Points on a hilly landscape, in no order, each with its height.
From any point a ball takes the steepest step (drop divided by distance) to one of its 4 nearest points. It stops when none of these is lower. Distance is the straight distance between rows; heights are no part of it.
lutad height 3.23: [-16 -20   3 -24  20   5  29  -9   6  17   3  29  -4  22   6   0   0  -4
  -5 -32  30   0  26  -3  17 -14]
ris height 3.11: [ 11  21   4  20 -35  -6 -23   7 -15  -8   6 -32 -16 -15 -16  21  -9 -15
   9  -4 -13   9 -10   7  -1   8]
pimu height 3.12: [  3  -4  -9  -6  33   1  10  11   3  -8   7  18   2  32  21 -10  10  -1
  -8 -19  29 -16  12   4 -11  -3]
vafut height 1.04: [-17  -5  27 -12  12 -22  14   9 -17  12 -13  42  35   8 -17  49 -16  -1
 -20 -12   5  27  27  -1  23  -1]
gok height 3.14: [ -3 -17 -11 -10  24   0  13  -8  18   4  -1  11   4  37   8 -17   1  12
   2 -18  23 -10   7  -6 -10  -4]
balem height 1.56: [  1  21   5  11 -34  -9 -17   8  -8 -19  10 -42  -4 -24 -17   3   0  14
  -7  17 -13  -8 -30   9   2  -8]
Vegeg height 2.17: [ 15   3  -7   5   2  -4   8  12  -3   9   9  11 -13  13  16 -16  -3 -18
  -8 -23   2  22  16  13  12 -12]
Sul height 1.33: [-38 -12  28  -6  13 -18  15   2   0  12 -32  50  34   5 -11  39 -13   1
 -11 -23   8  18  37 -11  21 -11]
Pina height 0.53: [  7 -45   6  23  18 -17  -6  -5  29  -1  -6  14   4  16  25   9 -27  35
  -8  -1  10 -10  -6 -31 -14  20]
Mez height 1.18: [ -3 -29   6  15   7  -4  12  10  25   1 -13  25  10  15  20   5 -12  34
 -11  -5   5   2   4 -15  -3   1]
Pid height 0.88: [-41   0  31  -8  22 -37  11  10   0  -1 -23  50  35  -1 -25  40 -10   1
 -10  -8   0  -1  35 -23  28 -18]
ropiv height 1.06: [ -3  30   0  11 -41  -8  -7   9 -30  40  20 -33  -8 -45 -28  44  -6  23
  16  15 -31 -19 -20   4 -13   8]
devi height 2.49: [ 11  -3  -2  17   8  -9 -10 -14  30 -21  15 -30   7  -2   9  -2 -14  40
  -4  16   9 -16 -16   6  -8  11]
simig height 3.26: [-41 -65  25 -17  26   0  12   2   5  -8 -27  15   9   5   0  18  13  18
   9 -25  36   4  31 -53   6   1]
Baz height 3.46: [ -4   9 -20 -12  29   8  25   0   2  14   9  37  -6  20   8 -29  28 -35
   3 -10  23  16  35   8  -4 -25]
vefe height 3.79: [-17 -54   8  -4  18  -5  16  -8  21   7 -17  27   7  11  19   6  -4  34
  -8 -21  18  -9  14 -38 -12   5]
leban height 4.64: [ -7  19  -7   5 -30  13 -41  -1 -21 -15 -24 -12 -51  -9 -19 -20  -9 -41
  19  -2 -30  21   0   3  -5  13]
nofov height 2.50: [ -9  28   2   2 -31  -2 -21 -30  12  -9  25 -30   0 -29  -8  10  20  44
  -7  34 -36 -26 -38   0   1  10]
biber height 3.78: [-13 -18  13 -29   8  -5  26   8   7   6 -20  36  10   9  22  11   1  -2
 -11 -28  14   8  25  -6  20  -9]
kip height 2.44: [  5 -19  14   5   5 -15   6   1  -1  21   6  21  14  18  12   7 -11  13
 -18 -23  16  10  29 -11   3   6]
Tofa height 3.40: [  6   9 -18 -12  41  12  18   5   3   3  15  25   5  33  13 -33  13 -23
  -4  -3  33   3  17   5 -22 -16]
koboz height 0.99: [ 16   0 -24 -23  11  23 -13 -14  10 -30   2 -48  -3 -14  -3 -20  14  -9
   4  34  -3 -26 -28  23  -5   7]
nar height 2.81: [ 29  11  -2   7 -18  12 -19  12 -16   2  -2 -16 -31  -7  -9  -8 -13 -29
  -2  -8 -10  32  -3   2   3   0]
detu height 1.41: [ -4  22  10  20 -43 -22 -17  13 -26   0   0 -37  -8 -35 -24  14  -8   5
   1  17 -21  -4 -32  -2  -5   3]
zin height 1.42: [ 17  13 -26  -7  15  17   3   9  -3 -30   8 -20  -5   1   4 -25   4 -19
  10  22  -1 -10 -11  11  -3   0]
dafab height 2.15: [ 19  10  -1  13  -4  -7 -12  -1  17 -18   3 -24  -1   3   5  -9 -14  20
  -9   9   4  -7 -19  22   3  11]
fofek height 3.80: [-31 -18  11 -29  19   0  25 -13  -8  15 -14  31   7  24  -9   1   1  -7
  -4 -34  29  19  35  -6  37 -23]
kavel height 1.65: [ 17  17 -14  -2   1   5 -10   4  11 -27   8 -37   2   6   1 -19  -5  -7
   9   7   2 -13 -16  22   7  -7]
rinid height 2.18: [ 22   7   7  -2   3   8  19  12  -1   9  -1  25  -6  14   4  -8 -11 -29
 -15 -25   7  32  22  10  18 -12]
rulek height 3.67: [-11 -39   3  -8  22  -2  15 -11   7  11  -9  25  14  18  20  -2 -13  21
  -4 -18  19  -4  15 -23  -4   2]
damo height 3.57: [-27   9 -17 -15  40  10  25   4   1  31   2  21   5  14   4 -19  22 -29
  -3 -25  32  16  39   0   3 -29]
Vaf height 0.40: [ -8   3  33   1   1 -23  18  15 -13  18  -4  33  27  13  -8  26  -1  -5
 -19  -9 -10  35  18   3  26  -6]
Ripif height 2.38: [-21  15 -14 -27  37   9  24  -3 -18  48  -7  27 -11  -3  -4 -19  28 -60
  10 -30  24  30  39  11  21 -25]
mov height 2.23: [  4  -1   7   7 -18   3 -15 -20  31 -24   5 -30  -2 -21  -3  14   9  51
   3  34 -17 -20 -30  -1   0   0]
lof height 3.38: [-35 -38  10 -26  14   1  20  -2   0  12 -21  35  17  15  13  15  -2  11
  -2 -30  27   2  34 -26   7  -9]
pora height 1.16: [ 20   4 -40 -22  22  23  -2  10   7 -28   6 -26   2  -3  10 -28  13  -7
  -5  26   1 -25 -16  26  -6   5]
fitis height 3.47: [ -4   7 -30  -2  39  10  17  -4  20  -8   0  26  15  40  11 -21  26 -11
  -9   4  31  -4  12  16 -28   0]
zedi height 4.03: [-20   4 -32 -23  39  14  12  -1   1   9   4  33  17  40  10 -26  41  -7
   0  -7  40  -2  33  -6 -23 -27]
kima height 1.58: [-17  25   3  14 -47 -22 -11 -25  -8  -2   4 -11 -12 -27 -14   7  16  -9
  16  21 -45 -24 -43  -2 -10   1]
fuzan height 2.91: [ 17   2   9   6 -12 -19  -3  30 -22  32   2  -2  29 -18  -7  45 -19  30
  -3   0 -18  14  -5 -13  -5  -3]
Vot height 2.89: [ 18  12  12  15 -21  -8  -6  26 -19  15  -2  -9   1 -10  -9  16 -11  -1
 -14 -12  -9  28   3 -10   8   5]
bala height 1.75: [-22 -30  24 -12  17 -19  23  12  -1  12 -22  43  23  10  -3  30 -10  20
  -7 -25  11  10  16 -35   6  -4]
tadov height 2.41: [ 10   7   0   3 -20  -4 -14  -7  23  -6  13 -35   9  -4   6  -2 -11  32
  -8  18   4 -13 -12   7   7   8]
Vafe height 1.97: [ 22   4   6  13 -11 -14 -10  18  -4  19   8 -27   9 -15   2  20 -17  32
  -5   3  -5  -8  -9  -3  -5   5]
Lelin height 2.48: [ 34  11   5  17 -19 -10 -10  15 -11   9  -1 -17  -1 -12   0  14 -16  14
  -9  -3 -11  19 -13   2   2   2]
kuve height 2.13: [-11  16   4  39 -54 -21 -19 -10 -38 -10 -14  -8 -24 -29 -29  10  -1 -16
  34  24 -52  -8 -33  15 -18  19]
Mafis height 3.37: [ 12  10  -9   1 -29   4 -19  17 -12 -18   6 -44 -18 -13  -5 -16  -6 -14
  16   5  -8 -10 -25   7   4   1]
betup height 1.74: [ 11  -3  16  16  -7 -18  -4  13  11  15  -3 -15  12 -17  13  26 -26  45
  -5  11  -1   2  -7  -6  -7   2]
Vunal height 3.58: [ 14  10 -18   5  29  16  19   4 -10   9  10  30  -7  25   8 -24  21 -41
  -1 -15  25   4  25   9  -7 -26]
Siz height 4.04: [  2  10  -2  -5 -19   9 -32  -2 -24 -28 -11 -27 -18   1   2 -20   1 -42
  21  16  -8 -16  -7  25  -5   4]
Das height 3.09: [ -4  -9 -12 -12  15  17  29  -1   4  21  -1  27  -4  34  31 -15   7 -12
   0 -16  32   0  17   4   2 -20]
Litip height 3.54: [ -3  17  -4 -12 -28  13 -19 -28 -21 -38  -7 -20  -8 -15  -5 -19  22 -29
  12  28 -32 -36 -27  11   6  17]
zigig height 2.24: [ -8  30   7   6 -29  -8 -13 -25  16   7  19 -13   7 -30 -22  11  12  43
  13  36 -37 -21 -33  -4 -12  -3]
Pusu height 1.81: [ 22  17 -37  -8  36  12   5  17   2 -31   3 -23   5   4   3 -27  18 -21
   2   9  10   3   5  17 -14   0]
tesad height 3.44: [ -9 -28  -4 -12  20   3  19 -12  14   2  -7  32   9  24  13  -6   4  23
  -2 -21  32 -12  15 -15 -11   9]
rosig height 4.09: [-31 -23  -2 -30  34   1  27  -9   5  11  -9  26  -2  28   9 -10  10  -2
   6 -30  39   2  36  -8   7 -14]
gupap height 3.50: [  4  17  -2   7  -2  14 -17  17  -5 -26   1 -34 -28  -1  -1 -23   0 -24
  19  15   1 -10  -6  16  -9  -2]
vagu height 2.22: [  2  -3   6  21  -1 -15 -17 -12  39   3  -2 -18  23 -16   9   6  -5  48
  -1  17  -1  -8 -21  -6 -17  -1]
nug height 1.55: [-21 -27  24  -9  17 -19  19  11   4  13 -12  47  26  14  -3  34   1  12
 -10 -22   6  18  19 -30  17  -3]
Tuzo height 0.23: [-40 -64  14 -14  38   4  18  -7   9   3 -12  20   3  23   4   2  15  16
  24 -27  40  -4  32 -50  -6  -4]
loz height 1.67: [  9 -21   6  18   3 -22  -4  14  13  14  -3  16  13   0  13  11 -19  25
 -16  -7   7  10   8  -5  -5  -2]
Sivu height 4.36: [-31 -43   9 -21  26  11   7  -6   7   3 -26  23  -2  22  11  -1   8  15
   1 -29  31 -14  33 -33  -2   6]
zoda height 1.82: [  9  20   9  26 -20  -6 -16   6  -2  -5   7 -28   1 -15   7   4  -6  12
 -15   6   5  -2 -18   3   1   7]
Tidu height 0.75: [ -3  21   7  18 -37 -11 -15 -26  -9 -14   9 -24 -12 -23 -27   3  10  -5
   8  20 -31 -27 -42  11   2   7]
Meko height 0.26: [ -1  -3 -16 -26 -27  28 -21 -30 -12 -37 -14 -18 -12 -19 -11 -23  22 -44
  14  20 -43 -31 -26  17  -4  31]
Modo height 2.78: [ 29   8  -8  -4   8  12   2  12 -12   1   8   6 -25  11  13 -20  -3 -35
   6 -21  -5  25  10  10   4 -15]
Miki height 3.59: [  1  18  -4  -1 -23  13 -15  -6 -18 -37  -8 -30 -23 -12  -6 -20   9 -20
  21  21 -12 -21 -18  10   8  17]
fiba height 2.90: [  6 -20 -12   3  29   5  11   3  31  -3   1  14  -3  26  23 -10  -2  24
  -4  -7  21 -20  10   3 -26   7]
bosib height 2.42: [  0  15  -3 -15 -12   7 -18 -30  -3 -35  -2 -23  -2  -9 -20  -2  19  -5
   8  34 -31 -33 -36  15   7  20]
Tunep height 0.67: [ -7 -48   0  23  22 -12  -2 -12  45   1  -2   7  -5   7   9   4  -8  46
   2  -3  13  -1  -6 -29 -29  16]
Nur height 3.91: [ 12  -6 -18 -46 -12  34   2 -37 -15 -18  -2 -18 -13 -11 -15 -25  38 -26
   3  32 -36 -38 -42  18   0  30]
Gafel height 2.06: [ 11  12 -24 -13  16  14  -7  -2  -9 -32  -1 -33  -3 -16  -7 -21  16 -30
  10  25 -23 -18 -19  26   0  16]
gisa height 0.96: [ 26  -5  -1  10   0   5   7  18 -12   4  11   6  -5   2   9   5  -6 -20
 -13 -28  -4  29  19  -1  16  -6]
bube height 2.67: [ 11 -12  -2   5  27   4   2  -5  21  -5   4  -3   8  27  26 -11 -20  10
  -6  -4  27 -12   8   3  -6   0]
lom height 2.31: [ -3  13  10   0  -7   1 -12 -37  27 -24  18 -15  15 -24 -13  19  14  40
  -4  51 -40 -14 -39  -6  -3   7]
mer height 3.66: [ -2  13  -2  11 -35   0 -32 -13 -17 -20  -7 -18 -20 -12 -15 -12   0 -37
  16  15 -21  -3 -11  14   4  11]
Zovoz height 1.70: [-32  -4  21 -10  24 -19   5  -5  -4  22 -27  41  27   6 -19  28 -19 -23
  -8 -30  15  24  35  -6  37 -22]
Nad height 3.89: [  2   9  -1   8 -26  15 -25   6 -23 -14  -3 -16 -31  -4   0 -19 -12 -33
  28  12 -20   7  -3  17  -3  13]
misi height 2.98: [ 23  14 -10  -1  20  12  13   9 -10  -1  15   3 -19  10  18 -20 -12 -48
  14  -5   5  18  26  13  -4  -7]
Dazov height 2.35: [ 10  14  15  16 -28   0  -8  25 -22  32   8 -19  11 -17 -11  30 -16  18
  -4  -7 -18  16  -8   3   9   4]
zov height 2.11: [ 15   1  11  19 -17 -18 -10   4  17  18  10 -20  13 -33   1  20 -16  59
   8  26  -9  -8 -16 -17 -14   2]
sula height 2.16: [ 12   3  12  -7  14  14  26   5  -7  26  -7  35  -9  12   3  -8 -12 -35
  -2 -22   8  28  30  -8  35 -17]
zuke height 3.17: [ 13  17  -9   7 -19  24 -26  17 -19  -2  -5  -7 -40 -21  -9  -9 -22 -40
  17  -8 -12  34   7  -4   2   5]
sot height 1.39: [-16  11   7  30 -58  -1 -29 -15 -35  -2  -6 -11 -20 -21 -29   3  -3 -20
   6  23 -43   2 -19   2  -7  15]
Ran height 1.49: [ -7  22   5  21 -38 -21 -18   7  -7  11   5 -32   6 -23 -11   5  -6  32
  -5   9  -7  -8 -22  -3  -2  12]
gubo height 3.60: [-12 -23 -13 -19  41   6  20   2  23   0  -3  29  13  30  17 -24  14   3
   5 -10  40 -15  18  -6 -25  -1]
Zuveg height 2.54: [ 16  -1  13   8 -19 -13  -3  14 -14  10  -5 -10   9  -6  12  15 -15  23
 -22 -15   0  14  -2 -13  -6   2]
Zolin height 2.33: [-22  -4   2 -12  36  14  24 -11  -6  34  -2  22  -8  19  -6 -14   9 -47
   8 -30   7  36  26  24  29 -19]
rit height 3.33: [ 12  -8  -1  10   1   1  20   8   5   6  -2  23  -5  24  12  -2 -17   8
 -17 -15  18  11   6   9   8  -3]
nirir height 2.30: [ 28  16  17  11 -12  14   7  24 -14  21   2  15  -5   7  -2  22 -16 -20
 -19 -24  -4  43  16   3  24  -1]
revin height 3.81: [-27 -72  11   7  30  -4  11 -14  23   0  -8  24   7   9   2   7  -4  16
   6 -25  23 -14  17 -45 -19   6]
zizup height 2.07: [  2  19   2 -13 -23  12 -16 -38   5 -24  18 -27  -5 -14 -18   5  20  18
  -4  25 -31 -30 -39   4   9  13]
Nifi height 3.30: [ 19  17   0   9   2  12 -16  15 -15   5   2   2 -39 -14  -2 -14  -6 -42
   6 -25 -20  45  17  -2   6   6]
Fena height 4.15: [-28 -24 -13 -15  37  21  11  -7  20  10   0  31  15  33   8 -19  25  10
  14  -6  34 -17  29 -20 -38 -12]
vuv height 1.89: [  9   8 -18  -2  17   6  -4  -8  19 -19   5 -33  10   0   9 -14  -5   9
   3  10   7 -21 -14  17   0  10]
rovu height 3.13: [  5  11   6  19 -26   8 -19  22 -24   3   5 -14 -17 -15  -6  20 -12 -25
  12   3 -29  37  -5  -2   3  12]
razu height 1.43: [  6 -26  11  14   6 -16  11   8  21  22  -7   8  20  -8  15  16 -12  48
 -11  11  -4  -4   2 -17  -5   5]
puz height 1.45: [ -3  29   7   4 -32 -11   9 -22 -32  43  37 -14 -14 -38 -35  29  10  30
  30   9 -51 -32 -32   4 -11   5]
dul height 2.28: [ 11  12 -27  -6  39   9   9  14  25 -15   7   5   0  26  24 -32  -2  -1
  -4  -1  16 -20   2   9 -32  -3]
Pem height 2.20: [ 24   6  -3   8  -5   3  -6  14 -10 -14  13 -19  -8  -2  10 -13 -13  -9
 -11 -16   4  14  -4  18   5   5]
pomar height 2.63: [ 12 -11   4  18  13  -5  -3  11  29 -17   4 -14  10  13  25   2 -11  23
  -8   6  16  -2  -7   7  -5  -2]
nuv height 3.02: [ 11  25   4  28 -26   3 -21   9 -28  -3  -7 -23 -29 -24  -5   9  -4 -16
   8  -6 -11  34  -1  12   2   3]
Tev height 7.86: [-24  15  -6  23 -48   1 -37 -17 -12  -4 -39  15 -31  -3 -25 -13  14 -27
  18  21 -43  -1 -31  20 -16  42]
fili height 2.36: [ -5  10   2  16 -23  -9 -15  -6  18  10  13 -30  18 -35 -10  10  -5  55
   4  33 -10 -20 -14 -13  -9  -3]
boro height 1.78: [ 12  13  10  14 -25 -16 -15  23 -15  22  19 -20   7 -29 -12  25 -12  35
 -12   8  -3  -4 -17  -7   3  -9]
dabu height 2.26: [  0   2   6 -10  20   7  31 -11  -4  27  -1  25   9  -5  -7  -5  -3 -45
   0 -31   0  26  31   7  41 -16]
bubit height 1.44: [  0  16   0  15 -33  -7 -20 -16 -12 -27   0 -24 -12 -23 -10  -6  -4  -4
  -2  28 -20 -20 -32   9   0   0]
gofi height 2.66: [ -2 -10   2 -13  25   3  24   7  -3  17   1  32  -5  25  12  -5   1 -23
  -7 -37  20  10  31  -1  11 -28]
naf height 2.19: [  3  15  10  18 -13 -14  -4 -13  12   4  -6 -22  10 -12   5  10 -11  54
  -3  25  -3 -12 -22  -1  -6   5]
Gurog height 2.03: [ -8 -30  20   2   3 -24  21   7   7  14 -19  35  16   8  16  35  -9  29
 -24 -17   5   7   9 -22  -1   3]
visi height 0.44: [ 16  20 -16   1   5  13  -6  20 -10 -10   8   0 -29   2   4 -33   5 -39
   6   3   0   8  18  11 -11   4]
sig height 1.24: [ 17   7 -26 -16   2  20 -10  10   0 -33   0 -35  -5  -4   3 -18  11 -13
   9  24 -14 -18  -9  17  -1  12]
fitiz height 5.11: [-37 -29  -2 -28  40  13  23  -4  -1  15  -2  32   2  28  12 -11  22  13
  15 -21  47  -3  37 -21  -8 -14]
zis height 1.99: [-13 -28  25 -18   1 -15  25   4   6   3 -12  35  32  12   4  24 -11  13
 -23 -19  10  16   8 -22  12  -3]
bule height 2.02: [  7  14   6  -9 -11   4  -8 -30  32 -31  11 -28   3 -23 -12   4  19  41
  -4  40 -15 -23 -36   7  -1   4]
gezat height 2.27: [  2  -1  -6 -32  -6  13  -7 -43  18 -33   8 -27  -4 -11  -7  -8  19  13
  -6  31 -26 -35 -43   8  14   3]
Mafab height 1.64: [ 14 -12   2   8   8  -2   9   1  22  11   0   2  15   5  20   0 -24  34
 -11 -11  11   4 -11  -1  -1   6]
Sipo height 1.77: [  0  12   2   3 -21   4 -21  -8   9 -18  11 -34  -3 -16 -15   2   5  16
   7  28 -12 -26 -30  14  -1   5]
nup height 1.10: [ -4  -9  21   2  14 -19  21  23  -8  15 -16  39  39   4   2  29 -13  11
 -17 -12  -4  28  16 -12  15  -3]
Dotob height 7.41: [-13  12  -2  19 -40  -1 -39 -17 -18 -17 -31  12 -34 -12 -24 -10   8 -34
  28  27 -40  -3 -17  25  -4  29]
navur height 2.14: [ 15  13 -16  -1  14  15   5   9   0 -20  -4 -22   0  11  21 -16 -12  -3
  -2  -5  15 -11   4   9  -7  -6]
Tume height 3.87: [-21 -16 -14 -30  26   9  24  -8   2  19   0  33   4  21  -1 -16  13  -5
   0 -33  44   0  34 -13  -2 -17]
roze height 4.14: [-31 -11 -10 -38  28   1  26  -5  -5  30  -6  32   9  18   3 -10   9 -12
  10 -25  36  19  32  -9  15 -20]
Mot height 1.40: [  6   1  24  12  -1  -9   8  17 -16  11  -2  35  31   9 -10  39 -21   8
 -23  -9  -9  21  19  -6  11  -1]
fav height 0.89: [  5 -31   1  20  13  -9   5   0  37  -3  -6   4   6  16  15  -3 -18  30
  -7  -8   8  -6  -6 -10 -18  -1]
zupab height 3.36: [  9   7  -6 -19  17  11  15  12   6  14  14  26 -10  18  16 -20   5 -21
  -6 -16  30  13  18  10  -8 -23]
vasa height 1.88: [ 20   3 -10   8  -5  12 -10  12   0  -9  16 -27 -12   1  18 -11  -6 -22
  -2   3   8  -7  -6  14  -7  -7]
gaz height 1.12: [ 18  -1 -22 -22  21  17  -4  -5  22 -32   4 -35  -1 -16  -4 -19  10  24
  -6  33  -7 -20 -25  28   8   5]
zugal height 2.21: [ 11  -7  -4  15   9  -6   3  15  18   3  -1  -4   9  20  11   4 -18  21
  -9 -12  18  -1  -6  -7  -5  11]
rep height 2.53: [  3   4   9  14 -13  -8 -16 -20  32   9  13 -23  16 -22  -2   7  -1  52
  12  51 -11 -13 -22  -4 -13   4]
gevo height 3.34: [ -9  -9 -20 -10  28   2  11   1  14  18   1  28   4  38  19 -19  15  -5
   0 -26  32 -16  28  -1 -17 -13]
Pof height 1.38: [-13  14   8  26 -55 -10 -12   7 -30  15  -3  -7 -24 -26 -25  17   9 -12
  20  16 -33  -4 -26  -4 -13  10]
Gev height 3.32: [ 23  20 -14   1  32  12   2  17 -10   5   8   8 -31   6  14 -24   4 -44
   2 -19  -1  30  29   2   2 -11]
tiv height 1.20: [ 16 -10  16  16 -10 -25  -1  20  -4  20  -5  -2  16  -9  13  23 -15  45
 -17   2  -3   3 -10  -2 -14  -1]
surap height 3.35: [ -6  12 -19 -15  15  15  23  -5   1  12   3  30  10  24  14 -20   9 -26
   3 -11  40  -1  32  -6 -11 -26]
zut height 3.29: [  9  -4 -28 -38  -4  20  -2 -23  -8 -43  -2 -30  -4 -23 -13 -35  26 -24
   9  37 -18 -27 -28  32  -6  21]
Lesud height 2.47: [  5  15  -7  -8  26  10  21   6  -1  26   7  33  -7 -10  10 -24  13 -59
   5 -15  18  26  35  -1  10 -17]
Kade height 2.25: [ 22  17 -27  -5  15  18 -19  10 -18 -41   0 -13   0   1   7 -26  13 -31
  15  19  -4 -17 -10  18  -8   7]
mup height 1.29: [ 14  -7  14   1  -5  -5  16  20   0  20  18  26   7  11   9  22 -10  -9
 -22 -27   4  27   7  -4  18  -5]
feru height 1.25: [  4  25   8  19 -42 -17 -13   2 -11  16  19 -30  -7 -38 -18  19   0  19
  13  16 -30 -16 -35  -4  -4   8]
sezi height 1.36: [-11  15   4  29 -53  -9 -10   8 -31  16   3 -24 -22 -26 -23  16 -11 -19
  11  14 -19  11 -23  -2 -11  11]
Mivav height 1.83: [ 13   7   5  -3   1  -2  11  11  -8  13  -1  21  -6  16   4   0  -9 -16
 -13 -31   2  40  29   9  30  -8]
mabi height 1.26: [-11   8   6  -2 -32  -8 -18 -39  -6 -30   8 -22 -11 -14 -14   0  18 -22
   5  31 -49 -26 -48  11   5  19]
rezin height 3.51: [  3  16 -36 -10  42  15   7   9  14 -11  10   4  24  30  12 -28  28 -31
  -8  12  28  -2   5   2 -18  -3]
rofek height 2.40: [ 28   3  -4   8  -4  12  -8  21 -13  -2  11  -6 -23   9  11  -9 -12 -30
   1 -12   0  13   2  13   7  -5]
beset height 1.59: [  1  17  -5   7 -45 -17 -12  -6 -17  17  26 -20   0 -24 -23  18   5  40
   8  19 -40 -28 -27 -10  -4  -5]
gop height 2.29: [-32 -50  32  -3   9  -7  29  -5  -3  -4 -25  30  11  12   3  20   2  15
  -2 -29  24  -4  25 -36   1   3]
dobo height 2.84: [ 22  13   2   5 -20 -12  -3  27 -10  11   6 -15  -4   2   3  13 -20 -15
 -13  -9   4  18   0  -4   8  -2]
bizi height 1.46: [-10  22   1  21 -42 -12  -5   2  -2   0  14 -38   2 -28 -10   7   3  18
  -1  17  -7  -6 -33  -5   2  -1]
naku height 3.71: [-13 -42   4  -2  38  11  11  -8  22  -1   7  19  11  22  11 -14   8  23
   4 -14  23  -8  14 -15 -21   5]
mik height 1.69: [  0  10  -1   6 -17  -7 -24 -13   6 -31   5 -34   0 -17  -6  -7  -7   7
  -4  15 -15 -23 -23  10   1   6]
fof height 3.01: [ 20   5  14  15 -19  -5  -3  27 -17  20   5   0   1  -4 -10  33 -18 -15
  -9 -10 -14  40   8   2  18  -3]
vaz height 3.27: [ 14   1  -9   1  34   9  17   5   4   5   7  26  -5  29  13 -16  -3  -8
  -9  -8  23   1  27  15 -13 -13]
vofoz height 2.93: [  1  -3 -13 -33  -5  21  -6 -24  -4 -36   2 -30  -8 -14 -13 -23  24 -18
   4  27 -29 -31 -25  20   2  22]
tun height 0.90: [  4 -32   2  15  17  -5  -6  -1  42  -4  -8  -7  17  13  11  -1 -21  41
 -11  13  12 -13   1 -10 -23  12]
nesu height 1.23: [ -9  21   9  31 -43  -6 -10   5 -42  23   9 -11 -14 -46 -36  23   5  -1
  19  16 -38   1 -23  -8 -15  16]
mebu height 1.34: [ 10  17  16  24 -24 -17  -4   4  -8  36  14 -26  10 -31 -28  31 -14  43
   8  13 -27 -18 -19  -4 -15  -3]
fudap height 3.25: [  5   8  -9   9 -23  12 -26   9 -19 -22   4 -31 -29 -10   2  -5  -8 -21
  12   4  -8   8  -6   5  13   9]
Fip height 2.34: [ 18  17 -28  -5  26  12   3  17 -10 -17  19  -9  -3  12  24 -26  -4 -31
   4  12  11   6   6  15 -15  -3]
fep height 2.37: [  1  -3 -10 -24  20  11  24   2 -14  31   1  29   0  14   9 -13   9 -49
  -4 -34  22  27  33  10  24 -25]
Suz height 1.63: [ -8  -6  24 -21  17   0  16  -7   5  19 -24  47  14  10  -7  21   7 -37
 -12 -25   8  33  30  10  42 -15]
gomi height 1.79: [ 13  -9  10  19   1 -20  -3   6  18  -1  -2 -13  18  -2  13   9  -9  48
 -13  21  -5   6 -17 -14   2   6]
sasi height 2.39: [ -7  19  -2  10 -40   1 -24 -28  -4 -23  -4 -30 -20 -16 -24  -4  11 -18
  10  25 -43 -24 -31   2   5  22]
lufub height 1.30: [ -4  -5  21 -22  10 -16  22   3  -6  19  -9  34   7  19  -8  10  -6 -20
 -10 -28   1  28  29   5  32  -8]
fosa height 3.00: [ 17   8   2   0  15  -9   8  13  10  -6  12  -3  -5  24  20 -14 -14  -4
 -16 -10  24   6  -1   5   4  -7]
revi height 6.23: [-12  10  -6  13 -40  13 -42 -11 -26 -10 -25   4 -41 -10 -22  -3  -8 -24
  30   9 -22  19  -7  21  -6  32]
nek height 2.12: [ 20   3 -28   0  26  13   2   5  14 -20  16 -20   7  13  18 -16  -3  10
  -6   5  18  -9  -1  20 -18   1]
sibe height 3.84: [-33  -5 -27 -26  38  16  19 -17   9  20  -1  27  13  26   0 -16  25 -11
   5 -11  53   8  30   1 -10 -27]
sabov height 2.43: [-52 -31  28 -24  27  -8  13   8   1  -6 -38  36  22  -1 -11  38  -3   6
   1 -27  15  11  25 -41  21 -10]
sof height 2.32: [ -6  16   5   1 -27  -4 -19 -33  21 -14  19 -25   1 -30 -24  20  16  45
  -2  42 -24 -27 -42  -9  -5  -4]
zosiv height 1.22: [-27 -13  33   1   7 -34   6   8  -6   5 -20  56  39  -7  -7  40  -8   7
 -16 -10  -5  15  33 -16  14 -13]
pup height 1.84: [ -2  12   5  -9 -13   9  -8 -27  14 -35   9 -47  -2 -15  -9  -6   9  22
  -2  28 -16 -32 -26  12   2   7]

Where does a ball stop that starts at each point below?
nek: koboz
lof: Vaf
gezat: Tidu
lom: Tidu
mov: Tidu
nofov: Tidu
gop: Vaf
